Each row is a point on a tangle of strands that fork, close into loops and nearly touch. The rows are in no order.
Two points are linked if the straight distance between their rows is under 42.2.
k_341: [ -1  -6   4  12 -18   0   0  17  11  -3  -4 -15  11  15   4  19 -14  -5
  -3  20   9  -6  18 -13   9  19  -9  -8   1  16  -4  -7  14  11 -10   2
   5  15  -3 -11  -7  -2  13]
k_849: [ -3  -4   1  15  -5  10  -6   9  -1  -5   7   4  -2   6   9  21  -1   1
   0   3  10  -3  -8  -3  10 -19   0  -5   6 -11 -12   9   4  -9   0  10
   3  -1  11  -7  -1   1   1]
k_184: [  1  -6   1  -2 -11   3   7   7   3  10 -10  -4  -2   0 -11   0  -4  -2
   2   4  -3  -3  12  -2   1  15  -1  -1  -7   9   9  -8   4  14  -9  -3
  -5   7  -7   1 -11  -5  12]
k_104: [ 10  12  -4  -1  -5   2 -15  14 -11  -2   2  -1 -16  13 -11   3  -1  -4
  -5  12 -10 -27  -7  -2  11 -15  -1  -4 -10   4   4   2 -13  -8 -14  10
 -25 -12 -13 -12   6 -13   4]
k_640: [  0 -13  12  13 -11  16  -3  13   6   0 -11  -2  -7  17   5  24  -4  -2
   3   7   9  -4   8  -5   9   7   1  -1   4   1  -3  -9  11   5  -9   7
   3  12   2  -7  -9   7   3]
k_110: [  1  -5  17  11 -13  -8   9   5  11  -6  -2  -8  -7   0  15  13  -4  -2
  -4   5  13  -2  23 -10   7  22 -12 -10  12  14   7  -1  -3  -5  -9  -5
  19   2 -13  -5  -7   8   3]
k_825: [ -3   3   9   0  -4  -9   3  -2  -7  -5  11   0 -15   7  17  10   8   0
 -10   1  11  -9  -3   1   4   1  -2  -6   3   9  10   6 -12 -28   1   1
  -3 -12 -11  -3  -2  -5  -7]
k_973: [  4   2   3   5   1  15   0   5  -2  -1 -16   2 -18  10 -11  24  -2  -2
  10  -9 -12  -6   3   9   2  -2   6  14  -4 -23   5  -9  16   6   4  18
 -12   1  -1  -3  -4   9   3]
k_642: [  2  -8  -6  14 -16   0  -1  17  10  -3  -9  -9  20  10  -9   7 -21 -12
  -3  18   2  -4  10 -10   6   5  -4  -4  -9  13  -7  -3  19  11  -6   2
  -1  16   4  -8 -11  -9  11]
k_133: [-12   6   7  -7   3  -6   1 -13 -11  -3  10   5 -13   2  21  -1  12   3
  -1  -2   8   2  -7   4  -1   2  -1  -6   2   0  10   3  -9 -24  -1  -4
  -3  -8  -3  -2   7   0 -10]
k_578: [  3  -9   5   8  -4   6  -5   4   1   0  -1  -2  -9  -6  -2  20  -7  -4
   4 -10  -1 -12   3  -4   0  -3   1  -8   0 -26  -5   1  11   4   1  16
   0   5  -1  -9   7  11   4]
k_424: [  0  -5   7   8  -4 -17  13   0  10  -2   4 -10  15  -5  10  -9 -13  -3
  -3   4   6  10   9 -13  -6  16 -10  -6   3  15  -9   5   4   7  -1  -5
  22   7  11   4  -5   4   7]
k_387: [ -8  -2   2   5  -9 -13  14  -6   5 -10   5  -8   5  14   5   1  -2  -4
  -5   9  10   5   7  -5   3  14  -6  -4   2  22   5   4   4 -11  -5  -4
   1   3  -1   0 -13   2   1]
k_160: [  4   9  -3   3  17  -3  -4   1   0   9 -13  17 -23 -12 -10   9  16  12
  -2 -12 -15  -9  -2   4 -12 -11   2  14   5 -18  -9   2  -7   5 -11   7
   0 -11  -8   3   4  -3   9]
k_315: [  4  -1  -6   0   1  15  -7  10  -1   5  -3  13  -4   1 -16  -3   4   2
  -4  -5  -4  -3  -6   9  -4 -11   4   9  -4 -11   1  -1  -6   2  -1  10
  -9  -5   6   3   1   0   1]
k_659: [ -4   5  -4 -10  -3 -12  15 -12   7   0   2  -2  12   2   0 -25   7   2
  -2   4   6  14   1   0  -6  13  -2   3  -3  23   7  -1 -13  -2   5 -15
   6  -2   5  14  -9  -3  -5]
k_164: [  5 -10   8   0  -5  14   9  -2   0  -1  -4  -5 -13   8   7  13   1  -3
  13  -9   5   6   7   8   5   2   0   0  10 -10   4  -7  11  -1   4   7
  -2   6   6   6 -10  17   2]
k_245: [  2  -8  -5  14   4 -13  -4  -3   2  -2  10  -9  13 -11  -2   4 -17 -10
   2   3  -4  -3   3  -7  -6  -6  -4 -22 -10 -18 -12   8  21  -2   9  10
   4   7   8  -7  14   1   2]
k_97: [  1  11  -2  -1   0  27 -12  13   0  -5  -3   1  -4  22 -12   9   2   2
  12  -6  -3   1  -9  21   6 -17  11  20   2 -12   4 -11   0   1  11   8
 -17  -7  10   3 -13   8  -4]
k_585: [ -6   2  -4  -2  -2 -29   4  -7   3  -1  10  -4   1  -1  12  -6  -3  -2
 -16  14   5  -5   2 -21  -3   4  -6  -6   1  22   1   7 -10 -17  -7  -7
  12  -3  -7  -3   6 -13   0]
k_436: [  5  -2   7   3  -4  -2   8  -2   5   9 -13   0 -19  -1  -2  11   4   0
   2  -5  -6  -9  14   0  -1  13  -2  -2  -1  -3   8  -8  -1   6  -8   2
   2   3 -12   2  -3   4   6]
k_382: [ -2 -10  16  10  -9  -6  14  -3   3  -4   8  -5   1   1  20   7  -2  -2
  -2   1  11  14   5  -5  -1   4 -11  -8  15   9  -6  12   2 -12   1  -3
  22   3  12   2 -11  12  -1]
k_16: [  0   3  -3  -5   1  21   1  -2   2   3  -3   3  -6   7 -14  -2  13   5
   9 -10  -4  10 -11  19   0  -1  10  15   3   4  11  -7  -9   0   2  -3
  -8  -2   5  11 -15   1  -8]
k_450: [  1   8   8  -9  -4 -22   0  -7  -3   6   1   4 -16  -1   6  -8  15   1
  -9   3   3 -11   8  -7   4  12  -3  -3   5  18  13   2 -16 -14 -13  -9
   5 -13 -17  -2   5  -9  -1]
k_788: [  6   5  -1 -21  15  -9  -5  -7  -6  18  -6  16  -5 -19  -7 -28  17   9
  -5   0  -8  -1  -1  -1 -10   5   6   4  -4   5  -3 -13 -16   7  -6 -14
   6  -7 -15   6  14  -7   4]
k_416: [ -1   8  -2   7   5  26 -12   8  -4  -9   7   9   0  15   0   8   5  -1
   7  -8   2  -1 -14  17   1 -25   8  14   6 -20  -5  -3  -6  -7  11   9
 -14 -13  13   3  -5  10 -11]
k_462: [  4  -3   2   1  -5  20  -5   7  -4  -4 -12  -8 -10  24  -3  27  -3  -5
  17  -7  -3  -3   4  11  11  -4   5   8  -1 -20  10 -11  21   5   4  15
 -16   6   3  -5 -14  13   1]
k_570: [  2   1   1   6   4   4   4   0   3   7 -15   2 -25   1  -6  23  12   4
   7 -11 -12 -14   8   6  -1   6   5  11   2 -11   6 -10   6   7  -6  13
  -5   3 -11   1  -6   5  10]
k_454: [ -9   0  13 -12   6 -25   5 -10   3   5  -1  11  -5 -11  17 -22  12   3
 -12   6   4  -1   7 -15  -2  14  -9  -8   5  14   1   3 -21  -5  -7 -24
  24 -11 -14  -3  13  -2   6]
k_267: [ -3  -3  16   9  -4 -10   5   2   7   1   3   0  -5 -11  14   6  -6   2
  -9   1  12  -2  15 -17   5  14 -15 -11  14  12  -1  11 -10  -1  -8  -9
  27  -2 -12  -2   6   0   1]
k_653: [ -6   7 -10 -11   9  -1  -3 -13 -11  -3   5   4   1   0   0 -18   0  -7
  11  -3 -10   1  -7   8  -9  -8   6  -4 -17 -26   7  -4   4  -2  18   2
 -16   0   8  -7  18   5  -6]
k_17: [  4 -15   6  12  -5   4  -2   5   1   0  -2  -4   0  -4  -4  15 -19 -10
   8   0  -3  -2  12  -4   3   2  -2 -16  -8 -18  -5  -3  25  13   0  10
  -2   9   5  -8   0   8  10]
k_323: [ -2  -2  -6   3   7   0  -3  -6  -1   7  10  14  11 -17  -5 -19  -3   0
  -3   1  -4  11  -6  -1 -11  -8  -3   0  -3  -6 -12   5  -7   2   0  -4
   8  -2  13   2   8  -5  -1]
k_440: [  3 -16  15  16  -7  12  -9  14  15   0  -3   3   6 -19   7  13 -10  10
  -7   4  12  -2   2 -19   5  -9  -8  -5  19   4 -28  17  -5  18 -12  -2
  33  -3   7  -5   2  -1   4]
k_940: [  1  16  -6 -16  10   8  -5 -10 -12  -2   0   4  -4   6  -6 -16   8   1
  12 -13 -12   0 -14  13 -10  -6   9  11 -13 -22  11  -9  -2  -2  17  -1
 -28  -7  -1  -2  14   6  -7]
k_142: [  8 -17   7  19  -7  24  -9  17  11   4  -8   5  11  -6  -6   4  -6   2
   5  -3   1   4   0  -4   6  -6   0  -3   4  -8 -19   2  13  18  -1   5
  14   3  17   0  -7   5   3]
k_665: [ -6   6   8  -9  15 -12  -2  -8  -5   7  -2  19 -19 -16  16  -1  17  12
  -6 -10  -4 -10  -2  -7  -3  -4  -1  -3   8 -11  -1   8 -19  -6 -11 -10
  11 -17 -12  -6  15  -5   5]
k_209: [  1   3  -4  -2  12  -3  -5  -9 -13  -5   6   4  -2   0   3  -3  -4  -7
   4  -6  -6  -1  -7  -2 -10 -10  -4 -12  -9 -36  -3   2   2  -8  14  10
 -12  -4   3  -8  22   4  -5]
k_674: [ 10 -16   8  15  -7  24 -10  15   5   6 -11   2   6  -2  -9   7  -7   0
  18  -5  -1   2   0  -1  13 -12  10   0  -1 -23 -12  -6  29  21   2  11
   7   2  22  -5 -12  10  -1]
k_937: [  5  10  -3   9   5   7 -13  17   1   5 -10   8 -23   0  -7  20   9   6
  -8   1  -9 -23  -4  -5   4 -17   3   8   2  -7  -7   2  -9   3 -17  13
  -4 -13 -17  -7   9  -4  12]
k_839: [  1   5  -3  -5  10   6   0   2  -3   6  -4  13 -17  -8  -9  -1  12   7
   3 -12  -7  -3  -6  11  -7  -8   4  11  -3 -14  -1  -5 -12   3  -3   5
  -1 -11  -4   2   1   3   3]
k_430: [  0   8 -17  -4   7   2 -10  -3 -11 -15   9  -8  11  18 -11  -7  -7 -13
   0   2  -8  -1 -10   8  -4 -13   5   1 -19 -17   7  -2   7 -10  20   9
 -31  -4   4  -6  11  -3  -8]
k_64: [  7   1  -5  10  10   8 -10  14   0  11 -15  13 -15  -9 -18  14   4   7
  -3  -4 -18 -19   0   1  -3 -12   0  11  -1 -13  -9  -6  -1  13 -10  14
   1  -8  -8   1   2  -4  15]
k_45: [ -3  -6  15  11 -14   1  13   3   9  -3  -1  -8   0   9  15  14   0   0
  -3   9  15   5  14  -4   4  12  -8  -6  13  18   2   3   4  -7  -5   1
  14   6   2   1 -15   8   1]
k_588: [  9   6   6  -5   2  -5   1  15   7  15  -6   6  -4 -11 -13 -20   0   6
 -16  10  -6   3  12  -6  -4  10 -14   7   9  24  -7  -2 -22   9 -16  -6
  17  -8 -11  13  -6  -7   9]
k_345: [ -4   3 -12  -7  -3 -11   3  -8 -13 -17  10 -27  10  33   1  11  -1 -14
   0   4  -2   1  -7  16   2   2   2  -3 -11   8   8  -1  15 -14   9   8
 -34  10  -1  -2 -10  -7  -6]
k_782: [ -3   1  13  -8   9 -20  -3  -5   1   7   0  13  -9 -21  19 -10   2   9
 -14   0   2  -4   7 -19  -2  12 -12 -12  17  14  -3  13 -22   0 -15 -19
  32 -16 -16   0  15  -8   4]
k_988: [  4  -7  10   0   0  -5   3   5   9  11  -6   6   3 -11  -5 -14  -4   3
  -7   3  -3   8  11  -6  -8  17 -11   5   9  18  -6   3 -12  12  -6  -9
  24  -1   0   6  -1  -1   8]
k_460: [ -5  -5   5  17 -14  -6  -4  12  14  -8  -7 -11  20  13   7  15 -14   0
  -7  23  15  -4  10 -22  11  12  -8  -8   5  27 -13   1  15   8 -10   4
  24  12   3  -6  -4  -5   9]
k_19: [  1  -7  -8  -2 -10  14  10   2   0   2  -2  -4  15   1 -11  -9  -6  -6
  14  -2  -6  16  -3  11   4  -2   4   9  -8  -4   5  -3  10  10   9  -2
  -9  10  15   9 -17   7  -5]
k_861: [ 0 -6  0  5 -7  4 -2 10  3  3  1  0 -6  8 -5  7 -1 -4 -7  6 -1 -5  2  2
  5 -1  0  2 -5 10  3  0 -4 -1 -7  3 -1  3 -1 -1 -7 -7  7]
k_713: [  3  16  -9  -9   1  15  -5  -4  -2   0  -1  -3  -8   8 -16  -5  10   5
   7 -19 -11   1 -16  23   2  -6  14  19  -4  -6  18 -11  -8   1  13   2
 -25  -3  -1  10 -10   2 -13]
k_504: [  6 -15  14  16   2  13  -5   5   7  -2  -7   0 -13  -7   9  32  -8   3
  10 -10   7  -9   6  -3   6 -10   0 -10  13 -23 -13   3  16   8  -7  14
  12   1   6 -10   2  13   0]
k_414: [  7  -6  11  12  -2   1  -2   8  13   4 -11   6 -12 -14  -1  12  -6   5
  -6   2  -2 -12  15 -13   4   6 -11  -4   3  -3  -7  -1  -4  16 -15   4
  17   1  -9  -4   3  -3  11]
k_528: [ -3   2   5   7  -4 -23  -3   1   0   0   7   0  -5  -8  16   6  -7  -2
 -17   8   3 -13   6 -19   2  -1 -13 -16   2  11   6   8 -13 -16 -13   1
   9  -1 -18  -6   9 -10   2]
k_295: [  2  -4   9  20  -4 -21   5   1  23  -3   2 -15  18 -14  11   1 -25  -1
  -7   2   5   7  13 -19  -4  17 -17 -10  10  13 -19   8  10  12  -3  -5
  29   6   9  -4   3   1   8]
k_291: [  1  17 -10 -29  11   2 -10 -18 -10  -2  -2  -3  -1   5  -9 -19  13   6
  10  -8 -10  -1 -21  14  -3   2  16  13 -10  -5  20 -12  -9   3  18   1
 -33  -5  -8   0  14   1 -13]
k_731: [  4  -9  -1   1 -14   3   9   4   5   4  -8  -4  11   6 -13  -2  -7  -7
   6   0  -5   9   6   3   2   6   1   1  -5   5  13  -9   9  13   3  -6
  -5  10   5   4 -12  -1   4]
k_655: [ -4  -9  -7  21  -5   2  -5  10   8 -10   7  -2  16   2   8  15  -7  -3
  -1  10  14   3  -8 -10   4 -23  -1  -4   1  -3 -22  12   9  -9   3  10
  14  -1  17  -4   0   2  -3]
k_464: [  2  -8   8  18 -11  -6  -1  14  23 -11  -6 -16  20   0  11  10 -17   1
  -2  14  10   5  14 -21   7  15 -11 -10  10  17 -20   5  18  13  -3   3
  25   9  10  -8  -3   3   7]
k_914: [  9   3  -1  -5  -1   2  -4  19   0  10  -1   8   7  -8 -17 -18   1   5
 -14  16   2   5   0  -1  -4   3  -8  10   4  32 -12   1 -19   0 -16  -7
  12  -8   1  11  -6 -11   1]
k_887: [  2 -12  13  11 -10  18   5   6   5  -3  -6  -8  -9  10  10  22  -8  -2
  11  -1  13   2   8  -1   8   4  -2  -8   8 -10  -5  -4  23   4  -2   9
   5  11   7  -6 -11  18   4]
k_519: [ -3  -1  -2  -6   0   4   5  -5   2   3   6   7   2  -5  -5 -14   8   3
   3  -4   0  13  -9  10  -6  -1   5  12  -2   1   6  -3  -7  -1   3  -5
  -2   1   8  11 -10   2  -6]
k_146: [ -4  -1  10   6  -2   3  -2   3  -4  -6   7  -4 -20   5  17  26   2  -2
  -6   1   7 -16   3   1   6  -2  -7  -7   7  -4   7   3  -2 -20  -6  11
  -3  -5 -15 -12   2  -2  -5]
k_334: [ -3   1 -21 -14 -10   0  -2  -6 -10  -5  -1 -16  14  19 -14  -4  -6  -7
   5   0  -5  -4 -10  16   4   0  13   8 -12  13  20  -7   6   4   8 -10
 -33  13   0   4 -13 -12  -6]
k_463: [ -2   3  -7 -21   3   6   8 -12  -8   2 -10  -1   7  -4 -12 -17   4   5
  19 -10 -13  10  -3   9  -2  10  14   8  -7  -9  21 -13   3  14  13 -11
 -14  13   0  12  -4   7  -7]
k_679: [  0  -7 -11   3  -8  14   4  -1  -2  -5   3  -5   9  12  -4   4  -9 -10
  12   1  -2   8  -2  14   5 -12   6   3  -8  -9   5  -2  19   0  13   3
 -15   7  16   0 -14   6  -3]
k_417: [  4   2  -5  -7   0   1   8  -1   3   6  -4  -2  20   3 -17 -26   2   1
  -5   3  -2  19   2   7  -5  13   1  13  -1  24   3  -4  -6   7   2 -12
   5   6   8  17 -17  -5   0]
k_680: [  0  -8  -1   3  10 -12  -4  -8 -11  -6  11  -6   0  -4   7   9 -12  -8
  -3  -3  -1  -6   2  -7  -3  -6  -6 -24  -8 -29 -11   5  10  -8  15  12
  -5   4   0  -8  20   3  -1]
k_469: [ -3   4   0 -15  -5 -19   6 -14  -4   3   1  -2  -6   3  10 -16  19   2
  -8   9   4  -4  -2  -2   3  14   5  -5  -6  20  14  -3 -16 -17  -3 -13
  -7 -10 -12   1   2  -7  -3]
k_46: [  1  -9  14  17  -1   6  -7   8  18 -10   6  -1  11 -27  13  17 -16  10
 -15  -3  11   0   2 -23   1 -13 -10  -4  25   3 -26  29 -11   9 -14  -7
  39 -12   2  -3  10  -8  -2]
k_625: [ -1   0 -11 -19  -5   1  10 -13  -6   8  -4  -4  17   0  -8 -20   3   0
   9  -4  -2  17  -5  11  -2  12   9   7 -10   8  16  -9  -1   8  10 -18
 -13  14   2  11  -8   0  -6]
k_965: [  1   9  -6  -6  -2  22   1   0  -1  -6  -6  -5  -5  22 -10  11   6   0
  16 -16  -8   2 -12  25   7  -4  14  22   0  -9  15  -9   1   3  17   4
 -26   5   0   7 -18   8  -9]
k_566: [  8   6  -6  -2   0  -1   0   9   3   8   2  -1  16   2 -20 -23   3   3
 -10  11   4  14  -6   3  -9   5  -1  16  -2  35 -10   0 -15   5  -3 -11
   5  -2   4  20 -15 -11   0]
k_125: [  2  13 -16  -3   7  -9 -12  -4 -14  -6  10  -4   9   8 -10 -17   2  -8
  -6   8  -9  -5 -16   3  -8 -12   1  -3 -20  -4   2  -2  -7 -13   9   6
 -26  -6   2  -5  11 -14  -2]
k_239: [  3  10  -8 -22   0  -1   3 -18  -3   6   2   0   6  -2  -8 -28  21   7
   0  -1   1   9 -14  12  -4  10  11  14   0  21  10  -7 -19  -2   4 -15
  -5  -1  -2  11  -1  -4 -10]
k_762: [  5   8 -10 -21   7  12   7  -4  -8  13 -13   3   2 -11 -21 -17  10   7
  18 -17 -16   8  -6  14  -5   3  18  22  -8 -15  13 -16   5  12  12  -5
 -16   4  -3  12  -5   5  -6]
k_248: [ -2  -1   6 -11  22 -18  -6  -4  -5   8   4  25 -12 -27  11  -5  11  15
 -10  -8  -3  -6   2 -10  -6  -6   2  -1  14  -5  -7  16 -22   3 -15 -15
  23 -18 -16  -6  21 -10   4]
k_240: [ -3  -4  -3   2  -8  14  -3   9  -7 -11   4 -10   7  24  -3  18 -12 -11
   7   3   2  -3  -4  10   8 -12   3  -2  -5 -13  -1  -2  20 -10  15  15
 -17   4   8  -5  -6   7  -3]
k_654: [  3   7  -9 -21  18   1   0  -6 -10  15 -15  11  -7 -11 -19 -20  15   7
   8 -10 -18  -1  -2   9 -14   5  15  18 -10 -10  10 -15  -1  10   7  -1
 -14  -1  -9   8   5   0   1]
k_406: [ -5   3 -22 -17  -6   0   4  -6  -6   0   1  -8  26   7 -20 -17  -5  -4
   9  -4  -6  11  -9  15   0   3  11  16  -9  18  15  -5   4   7  12 -12
 -20  16   3   8 -14 -11  -4]
k_995: [ -4  11 -13 -10   2  10  -3  -2 -12 -13   6 -12   8  17 -11  -1 -12 -12
  14 -10 -11   5 -10  20   0 -10   8   4  -9 -24  12   0  12  -7  25  10
 -31   2   6   2   0   9 -13]
k_672: [  0  11  -9  -9   5   5   0  -7  -3   6  11   8  12  -4  -4 -28  20   9
  -7  -3   3  17 -14   7 -11  -2   1  12   2  22   1   3 -20  -7  -1 -13
   2  -5   5  10  -2 -11 -11]
k_344: [ -1  -3   1  -2  -4  15  -5   8  -6  -8  -2 -10  -6  25  -2  23  -6 -12
   7   3  -1  -8   4  11  11  -1   1   0  -9  -9  10 -11  13  -1   6  15
 -25   7  -1  -4  -3   5   2]
k_263: [ -3  -6   6  17   1 -12  11  -6   7 -11  14  -3   8  -9  21   3  -3   3
  -4   2  15  13  -1 -14  -1  -6 -10  -7  15   7 -16  23   5 -14  -1   0
  28  -1  13   3  -1  10  -4]
k_981: [ 11  19  -3   6   4   1 -15  13  -9   3 -11   6 -23   7 -15   9  10   2
  -4   3 -16 -28  -4   2   7 -15   2   8  -2  -5   4  -4  -9  -4 -14  11
 -16 -14 -16  -6   5  -6   5]
k_926: [  0   7   7 -15   9 -16  -1 -10  -5   9  -6  14 -21 -12   8 -12  23   8
  -5  -3  -4 -15   0  -7   1   4  -2   2  -1   8   6   1 -21  -7 -12 -11
   6 -15 -19   0  11  -5   0]
k_451: [ -1  -9 -12  12  -7  -3  -3   7   4  -4  -1 -12  22   7  -8   3 -15 -15
  -1  11  -2  -2   7  -8   2  -7   2  -6 -14   2  -6  -2  27   5   5   8
  -5  12  12  -5  -5  -6   7]
k_798: [  4   1   2 -17   6  -3  15 -12   0  12 -22   3 -15 -11 -13  -9  21  11
   4  -9 -15   5   5   7  -3  19   9   9  -5  -1  17 -19  -3  14  -3  -6
   1   2 -15  11  -3   2   7]
k_201: [ -5  10 -12 -14   0  18  -4   1  -3 -14   0  -9   2  26  -8   6 -10  -4
  15 -10  -7   2 -12  24   9 -11  13  15  -3 -13  14  -6  10   1  23   5
 -37   1   8   1 -11   7 -11]
k_309: [ -4   7  -7  11   6  19 -10   3  -4  -7  15  14   7   4   2  -2  -1   1
   4  -5   2   8 -13  10  -2 -26   5   2   1 -22  -8   6  -3  -6  11   9
  -3 -10  18   2   1   6 -10]
k_715: [  9   9  -7 -16  19  -1   8  -6  -3  16 -24  12 -18 -14 -18  -7  22  13
   5 -12 -18   7  -3   7 -12  10  13  24  -3  -6   4 -14   1  13  -2  -3
  -2  -3 -13  14  -3  -1   8]
k_352: [ -2  -7  -7  17  -5   0   0   7   9  -2   8   1  15  -4   0  -1  -9  -2
  -6   5   7   8  -5  -3   2 -10  -4  -7  -3  -2 -12   8   4  -3   1   4
  14   3  16   1  -1  -3   1]
k_929: [ -4  -4   6  15 -11  -1  -2  14   7  -5   4  -3  -3  -1  13  22  -9  -2
  -9  12   9 -13   8 -18  10  -2  -8 -12  12   7  -4   6   0  -5 -15   7
  13   5 -10  -8   1  -4   0]
k_78: [ -4  -4  -1  11  -7   6   1   3  -5 -12   9  -8   4  18   9  23  -3  -7
  -1   9  11  -3  -5   2   8 -13  -2  -5   0  -4 -10   0   7 -17   7  14
  -7   2   9  -9  -2   3  -7]
k_518: [ -6   8 -20 -12  -4 -14   0 -17  -9 -11   8 -21  14  22  -6  -3  -1 -11
   4   5  -4   0 -10  13   0   6   9  -1 -19  17  16  -2  10  -7  10  -5
 -33   8  -5   4  -6 -12  -4]
k_273: [ -5   3  -2  -2  -1 -26  17  -7  12  -2   4  -7  20   1   6 -21  -1  -1
  -5   9   1  18   4 -12 -11  16  -7   1   0  23  -1   4  -5  -1   0  -8
  18   1  10   6  -7  -2   1]
k_855: [  0  -4  -2  -9   6  -1   7 -13  -2   8   2  10   8 -13  -1 -27   6   3
   4  -5  -3  17  -5  -2 -10   6   3   3  -4  -3  -1  -5  -4   5   6 -12
   5   5  10   5   6   6  -1]
k_931: [  7   1  -5 -19   8 -10  -1  -2  -8  16  -8   7  -5 -12 -21 -26   3   1
  -2   3 -12  -3   2   0  -5   6   3   1  -9   7   7 -11 -10  10  -4  -8
  -9   3 -13   4  11  -6   3]
k_132: [ -7  -8   1  12   7 -18   3  -6   5 -11  18   4  10 -24  24   9 -11   6
  -9  -2  13   7   1 -15  -1 -13  -6 -14  16  -6 -20  27   1  -9  -4  -4
  28  -4  10  -1  11  -3  -2]
k_331: [ -8  16 -10  -1  16  10 -12  -3 -11  -1  17  20   7  -6  -3 -14  10   7
  -3 -10  -2   6 -19  12 -15 -21   3  11  -5 -15  -5   4 -13  -6   8  -5
  -8 -15  10   0  13  -1  -9]
k_490: [ -7   3  -1 -16   0 -13  12 -19  -2   0   1  -7  -1  10  12 -14  10  -4
   3   2   9   2  -4   6   0  14   1  -6  -5  14  17  -6  -6 -12   5 -13
  -7   3  -5   2   2   2  -9]
k_971: [ -4  11 -11  -5  14   4  -9  -1 -10  10  18  21   7 -22  -7 -21   8   5
  -4  -7  -3   4  -8   4 -15 -17   1   5  -7 -12 -14   4 -14  -1   3  -6
   2  -8   6  -1  15  -6  -1]
k_445: [  5 -17  14  18  -9  20  -9  15  18   3 -12   2  10 -16  -1   5  -9   9
   0   1   6   2   1 -11   7  -1  -1  -4  13   0 -27  10   9  26 -10  -3
  29   2  18  -2   0  -1   5]
k_819: [ -3  17 -15   1  13  16  -8  -9  -8  -4  21  12   8   2   3 -21   8   4
   7  -7  -3  13 -14  13  -7 -21   6   5  -4 -20   1   4  -6 -11  17   3
  -9  -5  16   2   8   5 -13]
k_608: [ -3   2   9 -18  15 -17   4  -8   2  13  -4  16  -3 -16   7 -28  13   6
  -9   1   2  10   2  -5  -9  12   0   2   1  11  -2   0 -19   7 -10 -19
  17 -12  -9   5  15  -8   2]
k_670: [ -1  -1   3  -5   5   3   9 -12  -8  -2   4  -3 -16   8  11   6   0  -6
   9 -13   4   7   0  13   1   0   2  -6   6 -16   6   0   9 -10  11   9
 -14   2   5   3   1  19  -7]
k_554: [ -5  -2  -5   6  -7  13  -7   9   3   2   1   6   7   5  -9  -4  -3   0
  -4   7  -1   4  -7   4   3 -11  -1   2  -6   3  -6   1   0   0   0   5
   0  -1  10   2  -6  -7   0]
k_559: [ -6  -2  11  -7   5  -7   7 -17  -9  -1   9   1 -19  -2  19   7   6  -1
   1  -8   8   4   5   2   1   3  -2 -11   7 -13   6   1  -3 -16   4   3
   1  -5  -1  -3   4  13  -1]
k_535: [ -3  -1  10 -14  -3 -11  17 -19  -1   2  -3  -7  -6  -3  10 -13   7  -1
   5  -1   6   7  10   5  -3  22  -2  -8  -2  10  15  -3  -1  -2   2 -11
   5   2  -8   7  -2  10  -1]
k_558: [ -6   0  -8   1   1 -10   6  -7 -12 -15  11 -23  12  19   2   8  -7 -15
   7   8   6   6  -1   7   1   1  -1  -4  -8  -3   0  -1  26 -15  15  11
 -21  15   9   0  -9   2  -4]
k_667: [ -2 -11  13  16   3  -4   0   1   9 -10  15  -8   6 -25  25  19 -20   7
  -8  -6  17  -2   2 -18   0 -11  -7 -15  22  -6 -24  27   1   2 -10  -7
  32  -3   3  -4  13   2  -4]
k_388: [ -7   3  -4 -10  10 -17  12 -18 -13  -8  12 -16   5  15  12   1  -4 -14
   6   3   3   7   3   4  -3   5   0 -13  -9 -10   6  -2  23 -18  16   7
 -20  15   3  -3   6   8  -2]
k_301: [ -9   4   3   0  -4 -27  13 -11   1  -5   7 -11   6   5  14  -2  -2  -4
  -7  13  11   4   7 -11  -2  16  -8 -11   0  20   4   2   3 -19   1  -1
   7   8  -5  -4   3  -4   1]
k_845: [  5  -6   9  15  -8   5 -11  12  10  -4   1   0  -4 -15  11  23 -18   4
 -13  11   8 -22   8 -24  10  -6  -9 -10  15   7 -10   8  -4   5 -20   2
  18   3 -17 -13  14  -7   5]
k_703: [  3 -13  12  13 -10  12  -2  13  12   3 -16   3  -8   1   1  17  -8   0
   3   2   4  -8  17 -12   4  16  -5  -5   5  -1  -2  -5   8  20 -13   7
  11  11  -7 -11  -6   2  11]
k_658: [  0  15  -8 -21   3  -1  -1 -18  -4   2   1  -1   0   3  -3 -23  15   2
   1  -7  -1  -1 -17  13  -4   1  11   7  -8  12  16  -8 -13  -5  10  -6
 -25  -1  -2   4   3  -5 -12]
k_216: [  7   4  -7   2  -5   5 -10  16  -3   3   2   1  -8   8  -9   0   4  -2
  -7  10   0 -15 -10   5   9 -13   2   6  -4  14   3  -3 -11  -7 -10   2
 -16  -7  -5  -3  -6 -16   1]
k_250: [  0  -2  10  11  -4  -5   0   4  -2  -2   5   0 -19  -5  15  21  -3   1
 -10   5   3 -19   9 -13   7   3  -9 -17  10   3   4   4  -5 -11 -13   7
   9   2 -18 -10   8  -2   3]
k_307: [  3   1   2 -16  -3  -7  14 -11   3   5 -14  -1  -7  -3  -3  -9   9  -1
   5  -4  -5   4  10   8  -1  21   5   0  -3   8  17 -10  -7   8  -5 -13
  -4   3 -12  10  -3   2   2]
k_870: [ -8  -6  12 -11  18 -14  -1  -7  -1   2   6  18  -4 -28  21  -8   5  15
 -15  -9   4   6   3 -15  -5   5  -8 -11  15  -2 -11  22 -22   1 -13 -20
  36 -19  -7  -4  16  -3  -2]
k_852: [  6  -6   5  12  -8   8 -15  20  10   4  -8   5  -2 -13  -3  12 -11   4
  -9   8   2 -19   8 -13   6  -9  -8  -8   5   3 -13   4  -7  15 -17   4
  12  -1 -13  -5   6  -6  11]
k_710: [  1 -13  -7  17  -5  -3  -2   1  -1  -4   3 -13  19   2  -6   9 -19 -16
  10   4  -3  -2   6  -8   2  -3  -4 -16 -12 -16  -5   4  35   4  10   9
  -4  12  11  -5   0   2   4]

How many points has the smallest loop of links through each point below? Write 0 if it is on no loop.
k_929: 14
k_570: 10
k_323: 12
k_352: 11

A tip is a point with one link. Name the tips that can be reached along the links from each point below, in the order of the rows.
k_870: k_931, k_388
k_914: k_988, k_504, k_672
k_263: k_267, k_674
k_995: k_125

A fork is a point with three links, a tip a point with one. Leave the first point through the second and follow the links. Name the first fork or tip that comes.
k_845; k_852: k_250
k_450; k_469: k_388
k_382; k_263: k_674
k_710; k_451: k_988
